A landscape with many peaks, sampled at points; each row gives a point and its height.
From any point a climber steps to the highest of the 3 points nearest to it. It stops when none of these is higher. Distance is the straight distance between rows; heights are no part of it.
foge: [161 119 115 131  87 150 112 124 135  98 114 114  87 102 155 118 192 115
 178 120 116 125  76 163  64 151 139 117 110 176 170 157]  h=572
Dom: [123 113 213 124 113 119 173 126 157 120 119 127  74 116 171 169 181 159
 120 155 134 191 150  86 128 116 125 146 136 107 170 186]  h=369
Zipu: [166 109  84 142  57 100  97 141 106 117 133 115 226 120  85 115 168 102
 165 106 114 158 122 129 157  97 140 106 138 137 127 104]  h=646
mif: [169  91 100 146  84 108  96 172 146  89 121 108  72 139 122  86 210 116
 118 158  94 203 148 120  92  81 123 149 161 162 161 140]  h=793
zaro: [123 127 148 155 149 138 142 126 160 143  78 117  88 151 177 101 119 159
 142 161 112 114 123 185  82 132 122 149 156 135 141 138]  h=866
zatu: [ 97  95 138 160 123 102 170 125 160 130  94 140 135 121 147  96 114 161
 181 119 135 156 140 120 132 134 101 143 144 143 102 130]  h=442
Tas: [156 129 108 109  87  96 113 163 111  75 150  83 178 131  94 121 161 111
 105 124 113 186 170 103 162  92 175 102 124 159 125 100]  h=393
Mim: [105 109 183 148 121 113 153 142 145 173 116 186 167 152 159  56 103 151
 150 127 128 134 159 124 148 106  84 114 166 108  98 120]  h=365
Goru: [146 132 126 103 137 194  41 148 152  81 135  56  64 140 106 160 156 111
 109 139 123 121 144 154  77 150 155 124 112 156 190 155]  h=352
Suvan: [108 110 104 188 106 117 104 122 133 151  95 135 114 137 132  86 166 130
 164 151  97 146 117 171  84 127 117 149 161 111 133 121]  h=770
tavo: [120 141 201 123 165 125 180 118 145 160 119 153  75 130 165 119 131 158
  92 158 127 123 134 102 158 131 111 149 162  86 112 132]  h=265
tar: [147 138 132 112 151 136  95 135 114 113 166 123  76 164 104 190 133 121
  40 167 113 118 157  98 125 102 189 115 127 106 149 117]  h=841
vofi: [156 106 130 146  92  64 160 138 140 103 130 153 169 184 132 110 166 118
 103 122  93 187 158  91 197  72 133 138 157 101 128 105]  h=661
zurop: [161 135 101 173  88  75 148 158  85 116 151 142 241 107 138  98 159 137
 143  96  88 169 119 135 160 105 124 122 143 119 121 101]  h=584
gakir: [109 157 150 115 175 180 119 116 128 142  79 134 121 130 142 170  46 187
 142 123 150  42 133 154  91 181  86 128 134 129 125 108]  h=443
sul: [162 118 184 102 121 170 119  96 124 108 116 125 103  96 170 149 197 144
 173  79 152 134  52 112 116 178  96 143  85 138 153 166]  h=474
vov: [144 127  96 129 114 136 110 112 123  99 123 140 177  72 105 110 153 134
 190  97 125 134  78 167 115 146 150 122  99 164 116 132]  h=662
begi: [167 168  86  99 106 152  64 130 140 112 185  98 127 120  45 114 175  85
  87 151  93  81 112 114 104 145 165 105  87 151 152 126]  h=585
gem: [128 100 133 128 133 143  78 148 144 106 140  70  89 119 102 146 110 125
 121 178 151 178 211 122 136  83 173 108 171 139 149 150]  h=510
tisuf: [ 83 105 113 166 128 109 139 142 128 139  97 154 165 125 129 112  72 141
 159 109 107 100 143 176 116 110 105 109 169 122  63 132]  h=698
lopeg: [130 163  92 128 121 109 148 110 113 146 134 137 170 120 100 134 137 119
 104 108 108 112  96 100 151 114 126 126 109 122  88  89]  h=649
dilak: [ 98 172 131 120 149 144 149 139 123 140 138 173 190  84  70 146  64  85
 140  58 108  50  94 171 119 147 103  95  94 120  67 102]  h=699
mamif: [131 104  95 100 118 169  91 132 102 111 117  85  86 120 127 148 104 129
 163 132 156 161 148 128 106 135 140 135 103 177 148 151]  h=645
mibu: [175  85 103 140  55  78 125 145 120 103 148 103 162 157 126 119 188 139
 156 108 120 183 100 106 152 106 139 143 127 133 150 114]  h=573
bedid: [115 102 118 141 113 133 131 141 130 132  81 148 143 117 116 108  97 133
 187 117 162 169 128 174 107 111  80 129 154 138 121 152]  h=434
von: [108 157 118 126 181 166 106 102 107 163 100 105 100 139 151 147  85 132
 145 152 134  62 116 177 107 150 148 150 129 124 104 122]  h=502
Kir: [121  92 160 124 160 130 121 120 130 113 138  92  91 117 132 149 101 139
 122 181 157 171 205  99 137  83 156 111 152 126 179 147]  h=350
deti: [ 97 116 166 133 129 154 140 143  94 133  98 188 158 138 146 105 110 113
 155  62 101  63  66 124 116 152  65 112 117 116  82 148]  h=635
gosis: [134  90 114 120  70 118 145 133 123  75 139 115 125  93 121 134 189 141
 153 100 150 199 119  94 131 124 125 146 130 131 138 151]  h=501
dafun: [114  89 156 134 130 164 142 124 158 115  99 135  98 112 160 110 124 160
 154 111 169 175 126 133 106 166 111 134 130 150 123 154]  h=444
zegob: [137  90 125 141  68 109 132 132 136 117 115 110 107 124 132 101 121 118
 167 140 142 206 171 130 124 110 127 154 167 161 155 126]  h=634
Kisut: [ 82 107 144 148  95 148 150 175 158 125  86 204 175 137 118  98  76 159
 174  57 109 110 161 111 104 110  44  93 130 148  79 145]  h=629
Ruzi: [ 97 135  84 166 134 125  92 133 108 146 100 137 180  91 108  76  79 125
 159  98  95  97 113 205 108 136 113 127 118 133  99 142]  h=747
vud: [162 148 105 139 127 144  80 170 117  95 190  65  65 157  60 142 175 126
  56 158  98 124 148  81 128  99 190 106 128 118 157 124]  h=628
zoluf: [ 98 131 179 169 154 105 193 108 139 160  66 165  83 156 204  97 151 151
 135 142  77 118 124 138 102 145  86 174 163  92 107 155]  h=367
Zek: [ 73 122 131 140 137 171 139 155  98 138  90 151 167 134 125 123  78 145
 148  74 146  77 113 164  92 153  80  98 121 131  91 110]  h=697
lepo: [124 127 130 177 142 102 163 110 138 151 101 183 152 143 156 100 152 128
 134  81  56  97  82 121 115 137 100 138 157 110  98 128]  h=368
Nezis: [116 123  97 154  83 122 113 123 108 120 136 135 222 117  82 116 109 105
 136 102  92 109 131 147 178  82 135 118 111 138 114 108]  h=696
sozi: [106 139 119 128 108 116 162 163 108 125 132 146 215 145  99 118  85 125
 114 103 119 141 131 130 186  92 104  98 141 104  75  57]  h=748
nad: [134 140 126 142  85 138 147 159 106 124 114 147 196 104 121 126 130 117
 142  53 142 129 104 115 134 120  83  79  81 144  93 131]  h=548
zavel: [132 119  59 156 126 123  92 148 131 131 119 147 106 145 118 111 118  99
 132 156  83 109 123 159 109 136 175 142 149 155 122 114]  h=519
Vepi: [120 127 205  84 192 140 134  91 161 138 130 123  57  97 158 161 102 128
  91 195 159 183 200  96 142  77 153 102 150 122 157 171]  h=150
botul: [134 138 135 147 157 128 148  86 117 146 125 151 114 129 160 139 158 128
 117 124 107  86  87 149 130 145 124 143 120 107 120 144]  h=461
fodug: [128 118 164 100 141 117 138 119 147 113 158 110  59 142 147 205 159 164
  99 161 146 146 145 115 144 130 151 143 132  99 186 175]  h=287
lerul: [113 119  92 173 126  90 111 132 103 126 107 155 139 134 143  81 142 134
 166 103  77 133 104 176 106 116 116 145 121 154 121 141]  h=763
lud: [ 90 157 132 131 187 178 137 113 126 150 114 146 134 117 118 143   5 135
 143 123 140  53 130 150  86 161 129 100 115 135  84  88]  h=422
kitug: [129 125  86 136 126 138 112 127 102 148 102 152 120  84 152  94 123 130
 190 120  99  93  82 206  81 158 103 156 115 143 117 158]  h=630
tal: [114 119 125 151 107  87 164 125 122 143 157 175 205 161 162 117 115 126
 107  92  99 113 117 125 176 115 105 142 169  84  56 102]  h=632
lomat: [155 151  81 105 126 164  93  90 101  94 187 142 168  98  75 133 120  92
 150 143 143  79  75 156 116 166 164  98  64 172 146 129]  h=574
num: [121 171  88 109 144 129 130 109 104 148 152 156 136 147 116 124 115 136
  93 153  97  79 113 162 113 144 154 128 139 109 116  88]  h=679
regop: [134 123 146 146 131 139  72 137 161  85 176  69  62 117  78 134 148 118
  78 158 127 147 192 115 147 100 176  93 162 149 156 151]  h=711
Rulas: [125 126 131 145 136  94 157 124 131 133 144 144 126 123 134 150 107 132
 115 151 145 152 157 128 158 126 158 125 160 107 128 101]  h=599
gekab: [141  85 127  98 122 174  98 143 126 113 127  81 120  81 104 169  95 148
 140 148 188 142 173 126 138 117 134 126 126 175 170 130]  h=569
resug: [134 158 121 143 118 114 155 121 118 109 165 147 188  97 128 122 157 118
 154  72 103  74  65 136 122 135 105  93  68 139 116 136]  h=607
rimo: [143  96 169 120  88 125 192 126 116  83 121 129 171 121 132 133 175 119
 165  63 186 167 104  93 136 144  85 110 106 113 104 146]  h=478
lurat: [122 130 133 123 135  97 108 141 160 143 123 138  57 137 165 112 160 140
  93 185 106 138 132 143 134 116 162 132 151 113 138 134]  h=349
Simim: [104 118  58 147 134 141  82 150 104 119 100 133 157  80  77  98  60 118
 181 124 133  69 157 181  66 148 154  97 108 161 122  98]  h=511
muze: [100 170 132 133 160 153 158 117 112 175 150 193 147 144 122 151  70 130
  77  87 121  72 118 115 128 139 130 101 138  99  84  80]  h=728
Minev: [150 105 107 153  93  98 151 140 136 101 112 131 154 115 139 112 185 112
 147 108 123 136 112 107 153 144 131 132 140 130 115 140]  h=530
babeb: [117 146 134 111 136 115 145 103 134 150 175 125  92 148 145 161 166 107
  33 141 133 130 114  93 166 141 151 168 133 102 129 127]  h=556
Zevu: [117 128  83 148 185 144 130 127 116 144 112 132 141  96 130 116  87 125
 161 135 133  85 130 170  90 142 132 124 102 132 118 109]  h=541
Liru: [ 88 155 142 132 139 149 144 146 132 156 119 160 178 138 111 126  77 120
 121  80 117  71 154 136 134 102  94 103 114  96  86 107]  h=759
Dotap: [174  85 135 112  43  62 167 157 134  90 140  92 168 137 130 118 158 133
 144 132 122 232 149  82 178  59 143 147 142 102 154 122]  h=545
zaz: [110 160 193 108 162 125 148 107 145 181 106 129  42 152 202 119 103 168
 107 215 115 100 150 165 103 118 170 144 173  74 123 152]  h=30
disur: [116 158 130 110 162 140 124 112 123 154 157 151  95 136 142 160 134 106
  78 159 124  67 141 116 120 152 153 127 126 143 141 122]  h=531
gadu: [102  96  91 119 155 110 111 153 145 128  95 125 119 137 115  89  80 135
 177 162 135 127 146 177  87 125 137 135 152 143 122 134]  h=471
vosud: [158 122  89 159  77  85 113 138 128 109 160 126 165 185 112  90 190 125
  79 135  93 150 126  95 162  81 160 134 149 120 140 121]  h=549
Fosus: [105 113  85 195  96  85 109 148 138 145 140 145 114 184 142  79 183 126
 129 153  67 161 126 140 118  81 140 152 170 106 125 134]  h=891
vini: [106 125 179 109 118  98 179 160 163 113 119 165 163 170 145  94  92 137
 107 121 107 173 169  86 166  94 105  94 169  67 106 117]  h=280
rig: [ 84 138 164 157 162 164 157 109 153 145  72 158 113 114 179 117  82 181
 170  93 116  92 105 153  88 178  62 123 116 112 102 156]  h=338
suvir: [124 130 215  96 136 101 162 120 176 139 115 187 120 143 160 116 111 129
 113 141 119 168 164  84 174 104 103 112 161  71 103 121]  h=207
livel: [119  91 176 116 134 131 127 124 142 106 116 100 115 101 119 165 104 139
 161 130 176 190 161 102 141 116 108 138 128 133 180 171]  h=226
topu: [132 125  81 146 133 150  58 142 129 127 126  79  78 109 106 130  71 121
 142 184 158 125 166 142  84 132 160 146 140 167 121 124]  h=419
niza: [174 124  64 138 113 134 131 116 120 111 153 120 185 112  70 127 190  96
 148 125 124 117  69 131 107 118 161 105  66 142 134 150]  h=704
goval: [119 157 166 122 139 140 165 126 138 138 144 173 166 132 113 152  99 123
 100 108 134  87 131 120 158 134  79 128  85 134  95  99]  h=847
roro: [175 153 111  98 122 135 115 114 118 100 216 122 117 110 100 184 174 129
  89 124 144  97  92  65 139 155 164 145  90 148 163 119]  h=417
gebiv: [120 133 137 144 125 100 136 138 106 109 121 142 148 126 143 120 124 131
 145 101 146 154 141 126 137 135 101 117 128 137 106 132]  h=500
vap: [105 175 171 113 161 165 155 104 130 162  95 171  99 128 186 140 102 163
  94 154 109  55 103 163  90 155 126 159 138 115  95 111]  h=448
fede: [136 119 139 126 177 142 107 125 141 126 110  98  85 109 141 144 128 143
 155 155 164 123 138 148 106 142 129 150 114 157 156 127]  h=513
guvip: [190 132  38 129  62  95 120 154 133 100 137 101 174 129 100  92 217 130
 160  81 109 165  67 107 149 105 143 109  72 134 122 127]  h=497
Mazig: [114 102  91 163 129 104 119 130  90 133  78 154 140 105 147  78 129 152
 181  81  86 105  61 210  98 123  83 152  94 127 120 166]  h=694
Zib: [128 174 114  86 159 118 137 109 116 157 205 125  87 147 119 192 122 126
  45 149 113  86 121  86 154 141 149 150 120  84 140 114]  h=592
Vudun: [125 124 116 155 118  57 146 147 129 138 105 153 160 150 167  68 124 124
 146 157  98 156 156 146 147  69 123 148 211 100 123 126]  h=695
Nila: [125 150 101 113 148 166 125 109 125 130 131 135 164 114 103 148  85 114
 120 123 165  95 106 107 127 162 121 105  99 143  87  89]  h=750
Goza: [154 138 135  88 132 125  97 139 129 105 193  75 124 112  93 167 106 116
  74 167 150 177 187  88 167  76 178  94 159 121 170 119]  h=330
lom: [123  96 148  93 117 162  91 146 122 117 135  55 110 115 128 139 139 115
 114 163 142 175 178 124 114 110 144 138 145 160 164 157]  h=468
kesub: [125 181 113 118 194 167 132  97  82 161 151 156 145 114 121 146  67 127
 106 157 111  33  77 156 131 182 113 108  87 127 114 123]  h=566
vorel: [103 114 155 112  83 146 138 150 130 137  90 170 188 132 103 135  79 127
 120  35  98  97 131  88 138 103  44  78 105 118  86 121]  h=690
vire: [120 167 194  94 164 129 152 103 125 145 172 138 120 128 126 180  71 124
  77 158 177 121 158  60 169 104 145  98 169 102 126 116]  h=173
moli: [139 131  83 136 117 122 130 146  80 125 156 142 207 109  94  96 113 109
 168 103 115 112 103 186 122 120 136 122  85 165 116 122]  h=703
ruk: [136 134 152 103 130  97 160 148 136 131 163 143 166 134 127 140 116 115
 112 140 144 187 180  93 201  98 137 114 146 109 132 104]  h=447
muru: [111 139 172  77 164 173 148 124 131 150  79 160 123 127 140 134  48 135
 101 108 179  90 163  89 115 145 109  94 120 145 116 100]  h=263
zodud: [105  95 118  99 126 146 138 121 118 113 118  94 124  91 135 142  95 109
 171 141 184 153 149 122 115 146 126 127 118 169 119 142]  h=595
fela: [145 116 107 101  94 153 137 126 118  99 136 156 179 102 151 121 175 117
 183  67 161 155  79 131 115 139  87 112 106 164 113 160]  h=600
bebor: [121 158  94 123 173 159  73 130 117 118 128 105  73 145 143 161 115 119
  69 198 116 111 148 156 124 109 170 145 137 133 136 109]  h=721
vur: [185 165 137  80 140 170  76  87  91 140 150 112 104 105 142 183 110 125
 141 122 146  69  87 136 103 208 120 124  47 152 190 128]  h=803
magop: [116 100 155 135  94  89 160 129 151 133 104 143  79 139 168 109 145 141
 153 164 115 185 160 117 140 114 104 151 145 127 150 151]  h=539
peliv: [122 159  52 122 156 153 109 136 110 151 105 131 118 115 110 109  84 137
 138 160 131  61 121 159  98 163 157 147 122 147 140 100]  h=583
Nugis: [154 138  82  81 101 170  95 112 124  92 146  77 172  97  39  79 115  73
 116 146 162 100 129 124 112 138 155  76  76 195 155 109]  h=582
vep: [141 134  68 162 132 123  98 120  89 127  75 121 118 107 138  92 121 133
 193 110 106 125 109 204  81 159 103 150 114 180 128 152]  h=586
Ver: [171 130  76 109  69  86 115 170 138 125 163  71 116 179  74 132 213 100
  85 117 104 162 126  91 137 106 160 117 145 119 140 112]  h=446
bilin: [150  98 124 115  59 108 189 120 131  90 137 114 196 106 106 108 176 120
 151  71 157 150  79  99 140 151 116  88  76 150 103 110]  h=424
deva: [150 158 122 112 144  76 161 123 156 141 180 112 109 147 101 194 165 129
  74 121 131 128  84  58 177 127 167 165 132  70 137 162]  h=745
kazok: [150 116 111 126 135 139 104 109 134 117 106 125  74 101 148 128 148 141
 150 122 143 132 105 156 115 157 134 162 116 151 144 152]  h=506
Feme: [104  97 111 137 165 156 113 147 117 141  98 106 146  97 105 121  68 150
 190 132 165 110 129 173 101 154 112 137 118 144 145 108]  h=509
mune: [ 86 132 143 117 175 155 119 122 128 136  91 106  98 111 136 136  30 159
 171 160 178  95 148 165  86 170 117 126 156 147 127 109]  h=473
fote: [118  71  99 148  64 133 104 144 117  90  83 107 148 112  97  98 148 128
 208 114 129 175 132 143 100 132 128 152 139 181 134 138]  h=669
nef: [154 115  86 133  95 130 131 121 103 100 125 130 131  89 125 136 204 116
 175  86 124 149  75 136 115 123 133 140  62 120 126 165]  h=633
ren: [104 130 143 158 125 109 172 121 128 135 109 173  87 141 159  85 140 124
 121 129 104 146 130 141 133 130  99 151 176 107 127 130]  h=449
ket: [115 134 136  85 105 112 167 121 152 108 162 124 144 120 116 183 153 111
 107  91 170 165 132  71 185 130 124 137 109 124 136 124]  h=617
gam: [135 127 172  76 160 168 110 102 114 129 142  91  95  98 149 193  94 112
 157 137 196 131 109  99 109 197 108 139  65 161 152 134]  h=725
zini: [123 178  61 127 163 133 118  96  95 134 155 135 134 130  83 119 133  92
 114 150  86  60 112 174 116 161 168 138  90 151 134  83]  h=795
zikel: [153 156 167 108 120 148 144  98 118 146 145 132  89 127 152 202 131 141
  86 127 161 113 126 105 131 153 129 144 106 135 145 130]  h=622
zup: [145 126 106 104 115  84 143 155 141 105 165  86 107 127  94 170 141 128
 105 123 146 186 158  79 156 102 157 119 132  99 165 154]  h=470
rikav: [142 140 159 170 141 145  65 167 152 125 160  78  28 166  87 105 174 122
  70 168  95 147 149 135 117 120 155 137 148 122 154 146]  h=492
sapi: [114  87 143 141 131  95  98 144 157 107 121  98  77 151 131  97 126 158
 123 174 131 199 197 120 112  91 142 142 187 143 140 141]  h=535
nom: [137 125 128  92 151 167  91 104 111 125  98  79  87  98 116 157  92 137
 186 143 174 104 134 157  89 169 146 133 110 201 191 145]  h=588
rak: [143 117 171 111  97 114 172 113 153 116 111 130 152 126 162 131 178 125
 107  93 149 177 115  70 122 128 105 128 119 105 142 160]  h=414
kiro: [112 127 179  82 171 163 122  73 139 152 164 101 125  83 107 204  92 118
 113 142 220 143 169  88 184 146 144 126 102 168 155 125]  h=567
devom: [130 117  76 160 121 164 119 141 107 125 106 151 180 113  93  92 100 132
 194 102 118 131 137 176 114 142 103 104  98 160 106 108]  h=732
sim: [125 140 162 127 118  75 170 140 142 152 157 144 131 165 143 129 162 138
  91 123 115 148 135  70 144 104 128 131 142  81 137 114]  h=343
Nakas: [127  77 127 159  87  88 144 125 127 134 117 148 193 128 136  95 121 157
 171 117 120 152 141 137 140 108 108 129 160 125 122  93]  h=390
nor: [128 115 122 137 123 132 144 138 108 101 151 123 186 115  87 132  86 103
 155 140 150 146 161 118 147 111 122 105 128 145 123  66]  h=888
vena: [114 132  55 172 129 118  95 131  92 130 123 145 136 113 103 107 124 123
 162  92  84  78 112 187 104 122 123 119 116 145 117 155]  h=785
Sotir: [118 142 152 138 155  96 145 115 138 159 122 194 114 171 169 117 139 133
 106 123 110 126 109 105 135 118  84 141 146  82  98 123]  h=440
Sizul: [124 121  98 150  99 115 156 142 122  93 133 161 202  97 114  78 148 110
 164  67  95 118  81 168 122 128 125 133 121 138 128 122]  h=667
gaba: [ 89 111 179 114 158 161 161 135 166 120  86 131 105 120 151 135  76 143
 172  87 184 147 149 114 120 146  58 111 121 122 121 138]  h=403
keso: [ 81 140 113 152 119 120 128 147 108 151 102 157 214 112  74  88  85 114
 163  66  77  87 139 162 144 100  63 106  99 127  81  90]  h=705
mar: [127 146 128 100 115 104 168 120 122 126 138 120 174 128 108 159 102 121
  84 118 158 122 129  72 167 130 158 130 128 108 130 114]  h=816
febe: [102 148  97 150 175 177 122 105  94 161 124 171 153 109 132 139  99 135
 155  79 104  37  86 190 121 156  97 112 105 116  92 128]  h=637
bezot: [155 112 137 122 122 124 142 111 142 115 175 126 148 135 145 183 161 102
 107 107 137 110  88 107 131 147 127 145  99 107 155 123]  h=466
lanas: [113 163 125 117 156 107 156 123 126 139 161 172 171 153 134 130 131 104
  86 123 132  95 127  97 170 127 131 142 149  86  94 103]  h=614
Kovi: [144 136  93 118 106 152 109 130 108 106 152  85 124 106 102 125 148 107
 134 149 151 135 108 139 111 134 156 123  83 167 133 125]  h=710
volov: [133 127 136 117 131  96 144  91 150 162 151 132 110 146 136 119  91 111
  79 166 144 130 187 131 167  89 156 123 167 105 104  89]  h=465
Vapav: [133 124 120 135 150 129  83 168 131 121 130  73  74 121 107 108 118 117
 116 195 122 135 183 135 118 109 188 127 150 161 155 118]  h=508
tur: [161 141 150 147 139 137  97 154 170 108 180  85  43 155 109 160 190 144
  70 150 113 130 134 108 126 105 152 123 133 111 172 164]  h=512
buluv: [ 95 136 164 143 160 124 167  95 133 150 134 160  95 172 184 122 116 134
  88 172 132 115 142 113 134 132 136 143 178  83  87 123]  h=346
Mape: [149 152  82 101 125 181  89 148 122 107 160  76 144 111  78 144 133 100
 134 164 155 115 109 120 127 128 158 118  67 168 156 132]  h=651
Nimed: [130 139 174  96 192 140 139 112 157 172 110 140  99 142 182 109  81 150
 108 170 145 150 196 126 125 115 165 132 175 108 129 122]  h=145
piv: [120 136 193  76 170 166 107  75 135 168 137 130  71 123 164 156  60 166
  73 180 171 124 145 112 135 153 133 120 142 120 142 143]  h=576
subuz: [123 131 157 127 164 115 156 105 153 134 121 168 110 169 172 121 117 131
 126 129 165 105 125 116 119 123  95 136 148 112 113 133]  h=373
Nivu: [119 129 152 146 145 171 136 116 129 158  98 146 109 117 197 143 134 166
 151 125 124 116  81 144 116 204  79 136  89 118 124 149]  h=379
dezo: [139 100 145 131 133 110 171 108 137 105 125 150  81 134 164 119 172 130
 129 113 122 159 109 112 124 131 102 174 108 116 152 157]  h=453
Fedit: [116 125 120 161 144 118 134 143 166 147  81 121  78 177 166  61 157 148
 120 157  66 135 138 197 106  85 169 187 198 120 116 144]  h=653
bibi: [123 175 176 107 169 167 115  78  83 162 128 120  97 110 176 177 114 132
 140 150 138  81  79 146 140 204 111 124  93 142 137 135]  h=702
gukif: [163 121 133 131  79 104  70 161 131 115 158  67 101 146  82 136 184 115
  83 122 104 166 160 111 131 100 170 132 139 147 148 133]  h=524
Mori: [125 110 149 126  93 139 164 154 151 122 111 192 200 157 134 135 120 128
 134  75 122 134 104  60 162 119  62 101 127  89  85 123]  h=636
vofo: [ 99 146 148 119 158 163 134 130 117 158 108 138 111  92 117 167  74 158
 150 120 164 101  95 154  85 179  63 111  91 122 116 129]  h=418
nopu: [154 137  71 145 108 184  35 126 127 108 130  90  90 105  97  96 148 118
 148 142 136 121  72 148  76 152 143 107  86 186 155 137]  h=642
Kub: [144 111  97 144 108 132  73 139 140 110 116  78  51 121 126  98 197 117
 129 136  91 143 112 142  88 128 179 137 117 151 147 169]  h=631
tenop: [ 89 113 100 181 123  90 129 144 125 127 109 126 146 164 142  78 150 129
 139 141  94 130 165 178 147  87 117 159 171 124 129 105]  h=774
noru: [150  97  63 164  69 105 100 132  97 103 108 141 155 111 123  87 191 104
 169 100 110 140 100 150 112 122 149 122 122 153 137 148]  h=581
satup: [177 153  81 102 135 144  90 118 121 123 200  83 115 154  74 147 183  96
  62 127 121  92 118  83 147 111 195 108  82 122 141 117]  h=522
vevu: [123 137 157 170 139 132 146 128 115 127 119 142 138 112 149 103 157 123
 186  77 133 102 108 144  98 169  62 118 116 129 118 174]  h=565
niv: [ 98 140 199 107 169 151 161 124 145 151 108 173 105 158 185 103  81 124
 125 124 130  96 170 101 112 144  98 110 173 103  80 112]  h=307
Sipop: [117 150 155 112 189 143 129 124 141 158 139 124  62 159 173 184 141 141
  55 168 112 103 133 141 129 132 171 172 157  91 151 123]  h=362
Vabi: [ 82 105  86 162 158  93 158 127 128 158  84 150 154 131 176 100 101 176
 193 118 104 114 115 199  86 133  94 154 148 112  99 137]  h=625
dabeg: [108 153  86 146 150 130 114 121 100 151 146 133 226  99  65 128  43 116
 150 139 126  88 126 156 128 133 137 102  90 155  95 108]  h=673
rulo: [160 110 153 137  55  77 173 164 150 106 138 150 191 163 129 107 124 127
 116  78 131 181 151  58 198 100  74 133 129  87 123  83]  h=864
gedor: [137 142  88 161 117  71 116 134 125 128 142 130 151 180 116  94 123 101
  94 152  74 133 152 148 147  86 178 140 170 105 125  65]  h=688
kig: [143  96 107 143  94 128  82 138 129  99 117  92 119 123 107 102 162 129
 168 153 102 203 127 152 102 103 129 127 127 166 139 158]  h=708
tizud: [111 159 147 142 147  67 181 128 141 149 130 209 160 202 151 109 166 118
  85  81  69 113 104  78 155 105  86 130 139  61  71 126]  h=528
zevek: [156 124 123 119 113 115 161 125 121 116 121 126 152 108 144 148 195 114
 120  54 145 130  50  98 129 154  97 124  84 113 123 140]  h=554
ditil: [149  94 135 150 104 124  99 130 177 107 144  77  48 152 143 122 212 157
  96 153  90 170 139 117 123  93 147 147 151 116 173 197]  h=655
gur: [ 98 120 123 171  68 103 147 174 101 130 103 155 211 130 121 115  75 116
 143  68  73 156 150 148 188 118  75 111 138 142  83 100]  h=666
kopos: [170 121 133 117  43  84 154 155 103  81 101  93 203 139 114 119 172 121
 135  93 146 200 139  83 195  90 135 122 161 124 129 110]  h=467
Tate: [109 125  94 140 146 130 128 123 115 154  65 150 113 122 167 106 138 145
 161 123  86  97  85 185 102 157 136 172 121 116 122 171]  h=605
topo: [105 157 189  98 180 147 159  90 125 176 126 168  92 141 157 141  71 133
  70 169 147  99 166 114 143 117 135  90 165  78  97  90]  h=254
zikob: [139 108 160 137 113  65 169 128 161 112 151 118 126 144 145 115 209 150
 124  98 138 179 118  80 154 125 112 167 141  86 131 164]  h=386
lal: [137 148 149 100 171 166  74 133 132 147 144  84  27 145 140 177 155 148
  52 193 126  86 139 137 110 136 174 129 140 127 176 161]  h=402
Vesid: [118 101 146 156 116 150 132 106 122 130  80 157 107 114 164 102 162 164
 177 110 115 104  69 201  86 145  85 158 128 129 138 177]  h=515
sumir: [114 138 103 124 137 120 117 108 113 130 155 116 185 145  96 111  98 117
 111 149 120  94 146 127 156  98 166  96 154 145 121  64]  h=776
Bozu: [117 105 218  96 107 118 178 139 169 125 133 117 120 107 151 139 153 126
 113 132 148 198 167  51 176  96 111 111 155  92 119 172]  h=279
ses: [129 133 101 116 152 144 120 119 118 144 160 124 133 138 113 174 101 103
  84 170 160 107 138 112 119 153 145 129 118 155 150 108]  h=639
Bilo: [157 159 173  80 154 171 129  95 105 133 151 109 115 105 125 194 120 101
 107 139 169  90  85 106 131 188 130 125  61 127 142 126]  h=722
gena: [111 119 108 114 138 122  83 152 134 129 135 107 120 134 117  77  57 122
 128 175 168 169 215 146 147  87 189 119 166 145 125 103]  h=377
dafer: [182 142  64 121  95  81 140 137 142 115 150 102 123 172 100 134 210 114
 121  91 115 149  97  93 182 131 151 140 114  94 134 141]  h=421
Silu: [131 140 178  89 119 145 145  99 136 155 162 111 167 128  75 200  92 108
  64 114 178 140 139  56 194 143 125 122 103 121 137 103]  h=720
Fov: [128 110 158 131 106  82 141 129 161 124 130 114  82 117 145 143 154 155
 129 180 150 201 175 102 149  85 137 153 142 118 180 187]  h=445
kol: [116 148 110 115 155 142  82 132 133 148 111  94  54 164 140 109 153 132
  73 178  96  91 145 158  89 104 179 164 179 104 146  99]  h=488
nuvet: [150 141 142 109 137 107 110 122 119 120 151 106  79 118 134 158 161 130
 125 146 131 138  94 124 128 132 144 141 118 123 150 145]  h=423
Magev: [128 134 141 174 138  56 186 119 134 163  94 165 129 176 168  96 164 144
 125 137  81 138 110 115 120 104 146 169 166  85 100 132]  h=366
kopo: [125 111 164 116 148 161 152  89 138 113 126 131 130 114 120 161 113 123
 129 132 206 153 142  89 156 169 121 107 101 117 141 105]  h=514
vobo: [138 138 149  96 173 152 117 121 132 145 126  94  73 129 158 162 105 134
 120 185 145 112 128 157 124 162 119 135 110 109 161 140]  h=534
teme: [156 139  68 115 109 134  71 130 119 114 143  81 166 129  54 138 133  82
 141 132 121 115 114 149 108 138 181 127 110 167 124 103]  h=652
Ramud: [ 90 101 184 136 121 160 156 145 149 102  87 175 129 118 159 124 102 117
 165  57 156 144 122 101 103 181  33  93 124 108 112 147]  h=372
tekud: [133 143 191  86 170 177  99 101 128 153 113  89  70  97 149 178 102 144
  98 171 189 127 136 119 111 168 131 149 119 141 152 135]  h=656
Reb: [117 136 142 137 155 123 113 110 124 165  90 140 100 146 149 139 126 128
 104 147 100  85 102 157  96 144 146 146 173 126 151  85]  h=606
lelu: [144  98 114 103  90 148  60 170 111  96 155  85 140 115  79 115 134 115
 113 165 141 175 179  99 143  67 164 122 134 182 137 111]  h=371

Where does a climber stop that starts at each point below?
Magev -> mif
nad -> vena
Dom -> mif
fela -> vena
zikob -> mif
zurop -> vena
